Each row is a point on a tangle of strands that fork, close into loops and nearly touch. The rows are in no order.
In the rows, zero is written as 128.
Two points are linked if the straight distance between their rows is under 164. Some points are linked to none.
q720: [122 113 177 132  95 196 114  83 105 110 172  86 137 129  93 113  97 148
 152 115 156 126  82 106 128 156 190 127 128  89 177 118 108  98  87 150
 153]
q914: [ 93  72  92  83 127 160 139  97  59 171  96  70 141  92 170 144  66 152
 133  82  99 129 107 169 117  93  94 117 160 150 119 145 117 183  80 144
 152]
q114: [ 99 106 159  92 138  74 181 164 199 121 135 179 120 168 127 142 146 131
 145  73 110 111  52 106 115  94  68 108 114 157  84 109 140 135 118 118
 119]
q253: [ 88  63 124 185 152  52 168 115 153 136 118 154 133 136 163 136 133 137
 130 170 135 147  94 168 149 168 107  83 144  69 149 141 115 158 146 144
 169]
q656: [108 121 136 108 103  94  62 162 144 145 104 140 131 114 147 115 129 166
 159 125  93 108 130 132 118 151 133 125 130 179  82 114 125  86 187 115
 139]
q52: [155 139 139 175 133 160  92 121  85  92  92  74 106 143  79 157  74  92
 160 202 148 110 166 138 139 157 134 143 133  83 168 171 106 105 118 119
 126]
q629: [135  98  98 198 105 131 128 105  72  95  65  93  95 130 104 123 107  77
 151 192 151 127 112 127 105 169 103  97 145  63 137 134 115 114 115 113
 118]
q990: [ 91  66 160 133 135 107 153  64 151 128 163  98 122 117 155 112  90 175
 151 150 172 162  99 139 159 156 145 101 175 127 167 154 135 153 117 173
 161]
q919: [100  89 131  75 132 145 144 112 150 189 174 126 149  97 201  81 163 115
 101 138  87 125 159 157 134 173 106 138 106 171 117 100 142 105 124 176
 136]
q332: [134 155  82 116 150 115  97 130 155 118 154 175 141 115 143  92 116 188
 138  91 164 120 148 189  71 121 100 117 123 172 102  91 137 123 149 192
 139]
q664: [ 85  61 139 101 116 107 139 142 141 180 146 131 108 112 166  90 186 115
  89 134  87 144 131 152 120 180 112  94 131 161  88  92 139 121 135 125
 111]
q124: [120 170 106 161 160 150 153  87 107 152 137 125 148 127 100 132 160 103
 118 144 118 124 136 137  97  89 159 167  85  77 152 133  93  81  92 123
  87]
q69: [ 99  81  99 106 173 139 121 116 139 179 124 109 171 100 159 135 172 137
 104 155  85 176 137 147 123  95 132 123  81 114 128 170 120 153 120  94
 121]
q975: [122 158 158 133  88 110 178 171  81 109 126 102  97 179 104 134 148  93
 101 124 138  95 110  87 114 125  80 115 174 157  89 123 128 105 101  91
  65]
q658: [153 117  96 146 197 172 132 164 100 104 159 150 212 133 147  96 146  83
 132 187 137 126 147 126 115 131 130 126  90  80 100 142 125 139 136 125
 122]
q151: [135 141 140 156  95 107 141 178 139  92 135 153  89 179 121 181 119  47
 109 144  89 124 172 116 158  87 131 146  69 106 115 178 114 108 125  85
 124]
q208: [167 186 157 136 109 147 126 134  69 138  64 102 130 126  80  96 142 144
 128 132 112 135  99  75 171 145 143 123 168 126 141 133 119 122 120  77
 112]
q505: [153 129 156 135 123  96 116 181 130  93 139 114 106 177 116 195 116  75
 120 179 127 114 166 124  87  98 108 143 108  98 103 174 112  97 176 119
  88]
q921: [ 85 148 137 173  71 148 166 176  82 119 127 147 126 129 142  84 147 124
 113 130 130  92 129 120 153 212 108  99 167 155 129 121  94  93 119 113
 113]
q742: [110  77  72 115 116 144 167 168 113 154 116  81 144 143 160 135 171 110
  77 121 134  93 137 163  96  94 105 123 138 159 108 139 114 108 121  92
  53]
q946: [163 133 129 126 172 126 140 105 182 133 138 145 142 107 110 141 122 149
 157 128 128 174 107 123 101 114  88 124  98  93 108 121 147 178 121 144
 121]
q410: [122 172 121 170 122 118 148 118 109 142  92 116  93 119  69 143 149 101
 129 159 117 131  97  97  89  98 161 130 118  94 154 146  74  74 114  80
 100]
q901: [ 72  89 139 151 131  97 132  98 101 140 169 109 111 143 157 113 108 130
 148 141 182  86 148 143 123 163 138 146 126 150 156 136 114  48 115 167
 124]
q872: [126  88 101 101 149 150 112  82  80 193  80  82 162  98 180  91  74 122
 143  92  81 141 127 130 143 143  88 142 143 173 128 135 135 166  83 153
 138]
q213: [139 102 147 102 129  96 150 167 109 122 104 100 100 193  92 186 122  79
 103 100 166  88 104  71  86  93  69 135 158 120 126 136 129 137 117 118
  75]
q61: [170 217 134 115 146 148 155 141 135  94 128 134 122 124 109 116 190 166
 162 102  89 101  68  76 130  91 129 168  87  99 128 131 105 113 140 101
 152]
q832: [162 158 106 143  86 147 189 135 139  70 138 104  99 105 147  75 199 113
 117 141  68 138 135 133 178 117 146  92 129 155 120 112 139 139 123  71
 127]
q83: [140 141 107 153  74 163 183 148 132  83 133 136 123 127 137 105 167 111
  93  95  63 134 119 160 173 104 157 147 100 109 109 133 114 113  88  73
 111]
q710: [165 216 154 107 134 207 126 145 105 120 156 118 148 143 100 121 186 168
 111  89 105 107 100 116 145 104 174 179 142  75 153 141 110 134 116 103
 135]
q942: [156  80 100 120 152 154  91  99 123 133 116  77 153 120 150 117  21 147
 161  97 157 158 137 137 141 142 140 124 134 130 152 115 181 207 137 174
 181]
q762: [144 180 141 176 112 164  94 112 111 122 172 104  85 158  90 172  89  95
 132 150 151 125 184 127 132 103 144 173 113  78 165 159  93  88 108 153
 126]
q161: [ 89  99 178 168 141 104 151 152 138  87 208 144  86 178 128 141 114 108
 111 168 121 134 149 147 118 149 139 136  91  65 110 153  95 115 159 157
 133]
q70: [184 131  67 127 157 128 159 155 180 112 115 114  78 116 128 103 132 112
 114 160 124 165 175 124  89  80 129  82 117 154 125 123 156 183 172 108
 144]
q805: [124 137 142 181 112 121 150  77 141 127 125 172 130 102  94 132 105 128
 144 119 159 165 100 121 143 164 157  94 136  99 206 113 154 127 102 154
 144]
q890: [ 92 142 128 129 162 133  96 117 117 146 177 111 148 108 180  75 134 152
 142 150 144 119 175 137 152 200 139 104 186 168 150 113 136 114 150 159
 141]
q553: [171 155 160 140 132 141  77 117  62 153  37 125 166 115 112  93 122 131
 143 129  75 119 115 128 164 163 123 156 136 129  97 120 152 126 135  90
  98]
q257: [167 170 135 146 134 169  81  54 113 171 114  90 151 102  86 126 124 128
 127 116 138 151 124 132 147 120 186 143 135 121 206 117 147 114 102 111
 117]
q861: [132 175 164 129 105  96  69 164 119  98 113 146 115 125 126 100 152 160
 186 113  81  98 107  94 145 164 174 135 108 141 114 106 134  76 186 113
 170]
q246: [143  97 116 116  86 156 131 138 107 136  47 117 164 115  93 138  87 168
 144  74 111  93  83 155 148 115 146 162 147 153  96 122 106 118 141 100
 113]
q853: [114  96 107 140  90 175 132  79  66 111  95  72 130 133 133 114 121 107
 127 183 196 155 109 136 126 162 101  82 190 116 151 137 100 110  83 127
 107]
q428: [147 114 121 108 161 145  94 102  80 125 145  81 137 143 126 123 138 108
 126 174 130 117 191 141 107  98 134 165  97 123  85 141 140  96 130 121
  80]
q456: [ 95 136 134  87 121 193 146 110 123 159 156  77 182  91 131  96 164 180
 133 125 157 121 115 110  88 150 135 108 177 166 159 128  86 112 128 163
 127]
q88: [140 117  94 152 117 177 134  96  78 120 113  46 179 108 154 113 111 134
 143 158 150 139 125 161 167 152 111 119 193 127 128 161 124 147  87 115
  89]
q730: [152 143  80 107 225 166 136 114  88 145  95 116 169 112 123  82 157 124
 119 141 136 161 141 135 136 134 107 125 164 132 109 118 155 199 106 124
  96]
q801: [165 172 135 194 108  94 205 157 122  96 135 175  70 147  86 134  89  80
 177 122 108 136  89 116 109 135 120 120  97  75 142 122  86 112 156 151
 144]
q71: [ 93 110 137 113 147  40 122 139 135 136 125 165  94 175 145 111 146 150
  93 111 127 115 139 145  96 139  68 111 162 184  93 103 169 148 154 140
  96]
q827: [ 96  94 159  76 100 113 136 186 169 154 114 145 114 116 153  91 140 156
 110 106  74  96 118 126 134 170 117 124 149 188  76  96 127 126 189 136
 156]
q524: [152 183 114 107  97 139 135 149 132 125 151 178 135 111 118 126 197 118
 116  73 117  92 135 116 115 149 173 171  83 132 162  70 129  94 108 133
 138]
q816: [138  57 112 101 137  98  63 131 133 141 127 145 137 132 151 144 127  89
 113 152 148 125 186 143 115 128 165 133  63 131 136 137 159  98 167 124
 145]
q991: [119 115  82 142 131 122 135 174 151 129  94 110  85 135 102 150  88 140
 109 137 224 114 153 123  86 129 138  89 172 147 170 150 124 128 194 144
 147]
q620: [ 97 178 204 119  76 140  68 118 124 124 135 134 103 119 101 128 144 150
 163 104  78 111  95 104 151 183 185 147 153 141 135 102 114  92 125 126
 166]
q684: [116 100  91  87 146 156 128 129  95 181 101 125  99 117 147 136 114 134
  61 100 132 114 178 158  99 124 120 119 126 172 137  89 148 169 119 142
 134]
q898: [171 198 112 107 126 133 137 133 148 110 112 143 138 109  86 115 167 158
 150 109 113 121  87 136  95  83 124 179 120 130  95 101 119  93 128  97
  91]
q320: [153 199 153 112 115 222 116 125  85 146 176 133 150 152 120 107 158 128
  80  91 131 134 151  94 164 135 171 160 143  97 193 120 120 145  88 140
 147]
q514: [115 176  91 218  95 130 189 163 109  98 123 174 134 112 139  74 134 139
 151 137 141 122  94 118 140 174 112  80 153 103 128 114 101 124 112 116
 154]
q882: [153  87 126  79 129 143 108 133 113 123  76 143 173 133 120 167  89 161
 145  81 111 113  97 153 153  83 109 175 123 125  54 141 136 182 128 122
 119]
q685: [143 120 146  75  81 167 183 143 123 119  60 101 112 148  83 139 126 117
 114 107 169 139  58  93 130  55 153 113 175 162 133 151 105 114 124  79
  89]
q804: [ 84  85 157 162 123  81 157 118  91  85 171 155  98 195 133 142  98  96
 120 146 172  87 145 166 137 157 110 157 125 110 141 126 133 102 133 165
 117]
q221: [162 136  88 111 141  86 122 183 137  93  87 177 149 132 177  91 150 117
 121 125 109 130 135 142 104 106  36 104 123 168  60 137 148 162 145  90
 109]
q499: [214 184 109 109 125 112 159 137 140 113 141 118  66 122  68 124 143 114
 139 146 165 133 110  73 101  79 131 131 123 105 152 105 137 121 183 132
 143]
q94: [168 119 148 162  86 120  84 181  80  64 128 178 166 149 152  95 123 111
 128 158 100 127 164 140 153 156 121 131  90  92  57 151 154 134 119 107
 143]
q359: [146 130 154 101 128 129 111 159 100 108 140  98 114 153  99 146 151 125
 130 160 124 107 138  86 120 114 133 160  95 105  79 122 127 105 145  90
 105]
q998: [156  66  79 129 136 132  84 147  88 132  47 143 196 108 150 104 103 127
 127 122 112 113 131 137 121 122 120 119  97 126 121 146 145 147 162 112
 145]
q927: [126 198 163 183 142 115 100  97 130 149 164 166 168 124 163 148  80 148
 174  98 128 107 136 120 177 134 124 158 108 111 161 151 123 111 106 166
 169]
q258: [135 124 127  72  95 151 175 118 147 122  91 103 105 108  89  99 152 139
 142 102  86 144  51 121 112  67 157 120 181 178  85 139  88 128 127  64
  95]
q843: [105  51 142  87 143 150  54 108  91 170 116 110 151 122 141 110  98 157
 175 120 114 104 115 115 129 159 154 125  78 133 125 122 143  97 160 153
 157]
q896: [ 90 101 107 100 165 100 132 172 172 171 109 134 153 121 158 173 145 136
  88 116  92 128 143 110 119  80  82  99  89 159 110 171 120 155 124  96
 111]
q568: [ 86 158 200  97 128  93 141 112 166 164 152 175 109 108 127 102 176 153
  95 119 113 141 135 144 148 179 119 141 157 186 147  89 157 135 133 156
 130]
q166: [ 79 185 137 196  86 137 107 115 123  83 185 131  97 148  87 143 108 131
 154 115 131 111 145 131 110 120 139 167 140  97 119 152  64  73 114 153
 124]
q120: [137 209 147 133 144 127 190 161 181  71 179 124  93 145 122 126 184 144
 154 111 103 115  90  79 104  82 105 109 102 129 142 142  78 119 137 110
 157]
q865: [222 178 100 115 124 163 136 137 138 136 116 113 119 118  70 147 133 129
 120 132 206 129 116 123 108  74 152 160 164  97 160 120 129 114 155 137
 106]
q313: [ 83 173 158 164  83 133 157 155 108 140 117 126 124 127 131 144 152 108
  85 128 131 116 142 105 139 144  98 102 158 162 142 149  94 108  86  93
  83]
q444: [114  49  68 130 120 144  95 120 139 171  90  72 181 103 163 141 145 135
 134 132  86 161 110 214 164  94 145 108 120  93 119 170 130 147 126  95
 119]
q570: [103 125  98 144 199 147 114 175  86 117 171 145 181 128 171  76 141  94
 134 165 156 113 160 118 154 194 135  85 137 119 117 113 135 125 147 140
 139]
q242: [ 94  78 196  84 172 100  89 108  75 157 149 129 142 161 140 123 113 144
 153 135 153  96 130  86 145 155 119 152  87 104 110 131 140 104 143 172
 146]
q118: [130 176 128 124 120  88 115 133 140 118 172 186 100 131 105 154 162 100
 121 118 150 107 141 107 120 134 172 159  79 103 164  81 158  67 152 146
 145]
q803: [147 149  88 122 136 120 134  57 124 158 147 112 128 111 123 136  95 130
 141 104 198 143 143 125  95  88 115 151 150 148 157 116 132 115  83 186
 120]
q96: [140 167 127 188 101  96 158 119 156 109  84 131 109 119  98 218 104  80
 135 155 106 141 129 149 124  99  99 137 156 100 118 160 101 133 111 107
  85]
q370: [107  96 129 152 156  61 119  68 145 113  95 156 117 124 146 136 117 131
 114 127 162 150 163 144 173 174 123 113 170 139 183 106 187 186 142 146
 146]
q569: [166 136  69 147 132 124 175 126 168 110  97 119 113  79 141 108 167 105
 112 155 121 174 145 112 155  93 138  81 140 150 149 145 153 165 132  70
 125]
q101: [ 87  64 155  95 121 128 123  78 160 145 162  81 112 107 141 165  89 141
 151 124 144 152 109 126 155 111 135 119 153 155 121 169 119 133  81 148
 137]
q38: [145 134 135  45 162 182 114 116  95 234 105 132 142 117 120 108 139 132
  68  95  92 121 142 144 128 107 114 175 112 149 128 105 143 148 131 140
 134]
q546: [157 166  92 133 168 176 112  99 150 140 130 104 170  87 130 102 184 120
 120 120  94 155 141 124 105 128 213 150 108 115 189 111 147 126 122  95
 124]
q608: [ 99 225 167 154 132  59 132 140 169  83 192 207 104 160  96 154 127 169
 147 125 128 114  82 150 125 108 117 172 130  89 138 114 116 105 158 157
 151]
q920: [158  83 113 116 111 172 153 133 152  86 144  84 108 118 100 155 134 103
  87 167 181 138 171 152 122 113 179 136 117  97 168 121 154 125 111 106
 107]
q607: [133 173  85 146 156 115 130  92 180 143 174 166 145  97 130 115 148 160
 147 118 185 136 144 147  85 122 122 131 138 147 155  95 130 102 130 198
 123]
q909: [194 132 136 115  98  74 126 153 139 106  96 129  39 156  74 171  84  95
 166 140 158 115 123  96 119  83 137 134 135 126 133 117 142 121 208 142
 143]
q168: [152 110 123 131  87  68 104 183 124 101  82 177 166 122 182 128 149  85
 110 142  99  90 155 136 137 117  89 118 117 182  75 158 147 126 140  83
 101]
q687: [ 97  99 162 141  90 195 110 140  96  92 186  65 160 142 144 122  98 174
 166 124 122 110 112 127 171 173 149 125 128 100 108 139  90 127 105 148
 148]
q889: [176 127 125  69 157 137  87  94 108 151  96 105 143 148 128 192  90 128
 125 104 140 119 142 132 147  57  97 197 116 110 107 163 145 178 125 149
 121]
q449: [ 96 138 131  87 106 150 164 131 159 158 132 127 136 113 115 131 169 178
 112  83 171 113  78  88  70 108 143  94 155 152 160 116  77 112 136 149
 125]
q126: [ 98  83 105 112  99 144 103  89 124 135  96  78 118 102 134 144  78 164
 128 108 153 143 112 153 128 104 109  97 185 178 101 147 104 158  91 140
 128]
q442: [108 111 142 127 112 116 108 111 113 141  79 124  99 127  82 149 102 152
 136 113 165 137 100  99 107 124 100 103 174 148 109 139 108 141 129 136
 115]
q791: [126 195 130 190  98 128 115 114 164 107 122 139 141  98 110 181 123 144
 129 124  87 158 131 141 160 105 136 136 136 126 119 156 106 122  85  95
 110]
q686: [ 87 149 139  98 149  78  59 103 159 187 143 169  93 147 104 172 116 149
 141  97 115 115 127 118  89  66 126 151 118 174  96 126 102  98 146 143
 127]
q204: [136  83 144 113  80 148 187 150 160  96 124 123  97 130  96 162 126 101
 103 136 173 136 119  99 172 127 160 114 122 109 167 119 139 139  99  96
 139]
q888: [120 120 143  96 117  77 120 149 156 134  99 146  49 173  79 165 101 127
 146 102 147 110  83  69 120  92 127 117 154 146 124 112 140 134 173 110
 147]
q812: [139 148 162 153 133  87 143 144 154  76 197 170  84 184 117 135 122  92
 108 171 109 170 160 153 114 140 101 125  93  83  84 133 151 140 119 137
 116]
q584: [160  85 141 156 106 156  94 110  81  72 137 114 178 151 169 123 101 102
 135 146  99 139 145 167 183 144 128 150  97  77  75 155 166 157  77 115
 133]
q544: [ 92 147 108 165 153 148 141  95 133 113 206 136 130 137 143 107 183 109
 123 171 103 143 151 131  82 127 130 129  77  87 115 118  97  95  88 136
 107]
q831: [127 120 111 139 123  90 108  89 132 160  75 177 123  97 113 124 111 138
 118  81 160 150 131 124 147 163 141 112 142 165 190  84 176 143 135 158
 148]
q479: [ 90  81 145 109 101  77 159 163 169 108 136 194 132 143 167 139 147 117
 147  98 101 104  58 135 159 142 133 118  85 136  76 109 124 105 117 109
 135]
q721: [ 65 152 154 161  81 105 134 172 176  93 172 186  96 169 139 171 133  98
 106 118  83 124 149 141 174 119 129 143 108 131  91 165 100 116 112  82
 118]
q676: [ 84 159 186 107 139  71 104 118 169 133 181 165 115 170 107 155 136 177
 155 109 153  89  77 126 115 103 125 161 150 139 111 118 105 108 170 163
 133]
q407: [113 132 148 139 113 161 121 140 153 102 154  97 137 104 136 105 154 175
 145 142 101 157 115 116 150 179 157  95 148 116 114 125 126 145 109 108
 150]
q698: [ 99 167 183 102  48 128 159 143 172 133 131 165 107  94 121 125 179  97
  87  99  75 122 123 126 137 174 155 149 156 188 141  86 126  96 116 118
 130]
q700: [ 92 136 214  79  83 171  80  82 117 182 131 111 118 125 101 127 128 126
 132 124 116 140  91 102 142 157 159 136 174 181 136 122 101  84 107 140
 139]
q79: [156  98  91 115 126 159  88 114 141 122  96  99 153 110 150 151  55 186
 118  88 121 146 152 179 137 116 135 108 131 158 124  98 185 209 123 130
 160]
q340: [175 191 113 195 142  75 162 128 125 112  91 179 113 114 101 165 112  73
 158 161 111 158 118 118  98 132  93 121 112  75 149 144 108 141 130 133
 105]
q631: [127  79  81 127 136 166  71 135 120 123 100  71  94 122 114 143  64 164
 129 157 190 140 179 147 118 137 142  92 157 146 173 142 141 146 164 135
 152]
q80: [100 154 142 159  81 195 103 130  96  73 196  86 118 147 106 116 119 167
 140 127 138 115 145 135 131 135 152 144 157 110  85 147  80 103 112 143
 119]
q635: [116  64  65 118 122 180 121 100  87 159  63  50 168  95 141  97 121 138
 137 114 129 137 105 211 154 134 134 121 168 109 141 172 144 150 121  96
  86]
q424: [136 156 111  76 149 149 178 173 166 171 128 117 159 120 127 140 187 163
  98  82 138  99 112  79 119  80 133 133 104 140 162 129 108 141 138 109
 114]
q287: [149  76  80 127 142 147 138  75 143 150 105  76 105  98 113 154  65 100
 140 128 190 143 144 138  91 102 128 144 135 129 196 145 115 130  97 177
 138]
q860: [164 126 172  36 144 166  87 118  81 201 121  93 111 141  99 127 140 127
  77 125 142 140 152  94 172 134 128 158 155 146 144 119 156 158 134 117
 131]
q887: [124  97 113 150 112  97 174 157 150 101 116 157 124 116 153 104 158 111
 150 146  85 130  85 104 148 123 115  92  75 105  94 119 126 120 128  92
 154]
q500: [146 152  97 157 123 150 120 138 162 101 138 141 182 105 154 112 172 109
 115 130  83 155 149 170 144 132 173 139  82  89 144 121 145 107 109  86
 116]
q262: [113 185 137 179 127  85 207 148 166  90 167 162  95 148 101 113 143  97
 174 120 103 102  75  88  82  96  94  92  95 111 153 122  93  78 149 142
 125]
q892: [150 139 140  85 111 160 158 200 144 141 107 113 153 114 137 128 162 140
  91 116 134 105 158 101 173 127 126 136 155 172 130 130 145 153 149  95
 115]
q172: [ 93 154 150 190 137  99 137 136 106  96 137 182 155 128 150  86 119 182
 169 144 143 117  97 144 137 202  93 115 142  98 110 107 131 122 147 159
 138]
q137: [ 81  46 136 163 177  56 133  64 151 141 138 127 134 142 155 117  94 162
 152 163 143 143 107 158 134 141 142 132 123 110 156 142 114 129 172 177
 168]
q63: [ 67 113 139 177 161  65 160  92 120 118 124 171 130 140 187 126 131 117
 118 161 134 136 142 141 189 173  95 110 147 120 158 140 151 172 109 146
 147]
q306: [172 182 146 145 114  96 161 156 199  77 158 151  79 112  92 136 126 132
 146 148 135 158 128 112 120 124 186 126 123  91 160 116 135 130 183 141
 173]
q230: [146 150 182  67 173 166  93 118  93 183 163  95 138 131 149 110 152 118
 109 152 106 137 182 111 185 180 134 158 128 139 123 107 176 151 122 143
 142]
q846: [123  74 102  84 185 171 109 160  86 152 134  97  98 148 124 148  76 149
  98 131 171 123 189 134  98 113 130 109 106 125 142 118 152 175 148 142
 182]
q217: [129 129 160 119 142 145  93  78  86 199  97  95 177  93 146  94 128 132
 149 129  49 140 111 146 163 151 112 156 114 148 107 137 135 128  95 120
  95]
q57: [143  30  66 108 111 142 117 155 151 124 115  94 105 123 133 139 121 115
  98 148 143 138 163 156  89 103 180 123  92 129 127 121 138 105 160 109
 127]
q492: [161 121  77 141 184 112  85 133  95 132  49 154 153 121 128 126  94 101
 140 135 149 136 158 107  80 116 107 108 122 106 123 137 140 167 172 137
 150]
q437: [123 100 151  98 155 174 104 116  99 167 151  93 131 113 150  71 117  92
 111 159 143 122 184 127 173 221 137 129 170 173 157  99 165 127 136 156
 145]
q799: [112 136 137 137 164  91 138 163 197 154 128 130 121 136 140 189 156 110
 138 147  84 141 123  89  95  66 121 122  88 124 127 172  92 117 156  87
 104]
q264: [161 160  62 114 188 165 133 142 146 143 106 109 116 108 113 112 129 172
 103 133 121 156 162 139  68  59 139 113 147 131 130 137 131 173 155 104
 132]
q35: [144  85 112  84 105 149 168 197 156 102 147 115 165 125 175 128 171 128
  96 131 129  95 155 131 158 150 150 137  93 145 113 113 142 119 157  89
 128]
q46: [111 148 153  91 183  54 107 100 120 155 161 173 109 157 151  83 137 163
  95 133 149 126 163 159 128 145  98 154 147 191 123  97 163 145 160 177
 129]
q361: [152 127 153  96 171 109 124  72 128 162 139  94 101 134 117 206  78  94
 146 147 144 142 135 104 129  86  95 171 125  90 136 174 112 170 112 173
 137]
q143: [ 99  79 121 123 152 120 130  94  80 142 154  72 110 146 150 144 112  81
 133 167 168 111 162 119 129 132 104 156 111 135 130 156 123  96  69 142
 110]
q322: [149  76 138 106 122 146  36 111 116 141 146 125 187 119 168 111 101  93
 142 126 121 102 166 140 146 155 186 153  72 147 151 124 171 105 150 138
 159]
q774: [115 113  91 132 136  75 152 165 166 128 115 170 151 152 168 115 149 125
 120  81 106 113  80 142  75  91  37  92 105 169  82 122 125  97 112 111
  94]
q343: [138 140  93 134 178  79 125 158 123 151 113 166 102 153 118 130 116 133
 117 129 186 100 155 102  82 114 112 116 129 126 139 112 151 144 199 155
 144]
q668: [120  94 129 169  93 128 109  78 141  99 160 118 141 121 168 163  95  99
 145 145  81 154 127 179 194 124 117 127 112  96  77 148 133 140  53 132
 136]
q625: [ 97 143 150 186  70 135  77  98 133 119 139 127 115 118 128 157  98 116
 135 124  67 160 147 162 201 140 155 130 132 155 112 145 124 122  64  99
 126]
q967: [106  91 128  76 137 150 157 152 123 154 175 143 205 124 191 121 160 123
 109 117 135  93 147 142 148 156 108 151  83 145 108 107 129 124 113 154
 120]
q423: [125 125 130 181 100  81 108 161  87  76 122 174 142 142 157 103 112 130
 157 167 145  99 134 158 137 178 105 106 137 107  75 141 147 104 156 128
 130]
q983: [202 156 133 160 183 125 126 100 131 120 111 149 148 117 109 151 113  92
 149 178  99 187 141 137 110 126 115 135  95  49 138 141 135 166 120 133
 110]
q175: [117 138 149  90  63 133 177 136 180 123 118 152 105 101 127 122 183 114
 129 104  70 136  62 117 130 123 153 111 152 193 105  98  92 116  99  84
 117]
q657: [128 108 176 113 118 113 144 130 206 106 156 128  89 119  93 170 122 158
 136 143 156 148 115  95 135 126 186 115 138 102 159 135 121 134 153 126
 161]
q659: [103 128 150 183  71 142  49 127 110  99 131 156 120 152 122 127 100 102
 145 114  69 131 150 138 177 150 178 146  69 107 126 140 133  97 124  97
 145]
q935: [116 102  76 109 189  93 138  82 132 116 167 129 110 132 188 125  71 120
 114 112 173 138 187 159  89  93  87 129 132 131 129 134 154 174 126 200
 159]
q39: [146  88 115 119 131 120  98 136 181 112 129 122 141 105 131 130 115 165
 133 138 125 171 140 141 148 143 131 107 127 124  88 122 164 180 137 115
 135]
q109: [145 210 120 134 100 189 106 124  93 122 172 147 160 132 144 125 143 135
 124  71 135  81 137 141 140 168 160 202 125 121 176  87 119  97 109 176
 150]
q308: [101 101 158  97 135  65 202 153 144 124 125 144  88 168 127  88 154 142
 108 102 142 104  88  97 116 151  85  82 159 162 111 100 150 150 141 124
 113]
q169: [ 99 170 182 186 137  71 163 149 120  76 175 166 108 177  93 112 123 178
 128 145 164 129 100 133 127 143  94 123 162  95 124 120 128 140 136 149
 121]
q281: [117 124 147 128 142 134 153 149 141 130 123 105 130 119 125 107 161 158
 152 151  81 149  88  58 141 126 139  91 110  98 111 151  98 144 124  88
 159]
q855: [122 178 189 125  86 204  95  66 103 149 120  77 153 126 107 129 112 131
 117 106 127 147 110 125 158 131 192 131 153 149 205 143 103  87  76 122
 138]
q849: [116 174  99 180 121 160 148  94 178 115 164 153 150  74 111 114 166 141
 133 118 156 162 109 128  99 145 151 102 133 103 184 107 117 109  96 148
 134]
q315: [153  38  97 117 109  84 122 140 140 111  77 173 139 122 148 124 117  85
 132 126 110 136  95 125 115 123 127  92  69  98  99 131 143 151 141 117
 158]
q485: [135 122  82 123 169 128 126 140 113 116 152 143 144 148 169 127  93 149
 108 116 166 108 159 180  37  91  62 113 120 159  80 115 145 145 132 189
 122]
q311: [129 155 136 158 114 110 148 121  88 151  71 140 112 111  74 113 130 122
 151 132 148 121  83  55 113 141 131 107 143 125 139 113 105 101 121 110
 118]
q496: [126 123 105 127 192 108 124 103 134 151  86 157 118 110 130 152  87 149
 128 109 116 164 135 129  81 101  85  99  93  89 126 129 140 208 145 160
 152]
q994: [167 162 119 110  65 152 121 133 149 127  85 123 147  86  90 112 138 174
 143  73 106 110  84 153 124 118 176 165 165 162 128  85 119 106 137 114
 112]
q824: [148 123 124 135 162 108 183 155 155 127 161 126 126 176  99 169 144  82
 104 127 165 109 119 100  49  96  69 123 125 109 118 128 148 122 113 142
  67]
q395: [121 122  83  93 201 154 108 145  88 160 119 112 129 122 151 104 143 108
  80 138 136 150 201 125 108 146  94  96 157 171 107 105 152 199 125 132
 112]

A piece is all that can be reached along the links. How many separate loops has the piece of each point below (a circle has one, a figure eight two, a Y none), and how many tips (points with one link)?
q710 | loops 1, tips 13
q990 | loops 1, tips 5
q143 | loops 0, tips 2

A fork is a point with three links, a tip a point with one. Leave the first point through the second and follow the links. Name the first fork or tip that comes.
q35, q967 | q855
q242, q843 | q499
q799, q896 | q687
q656, q827 | q456
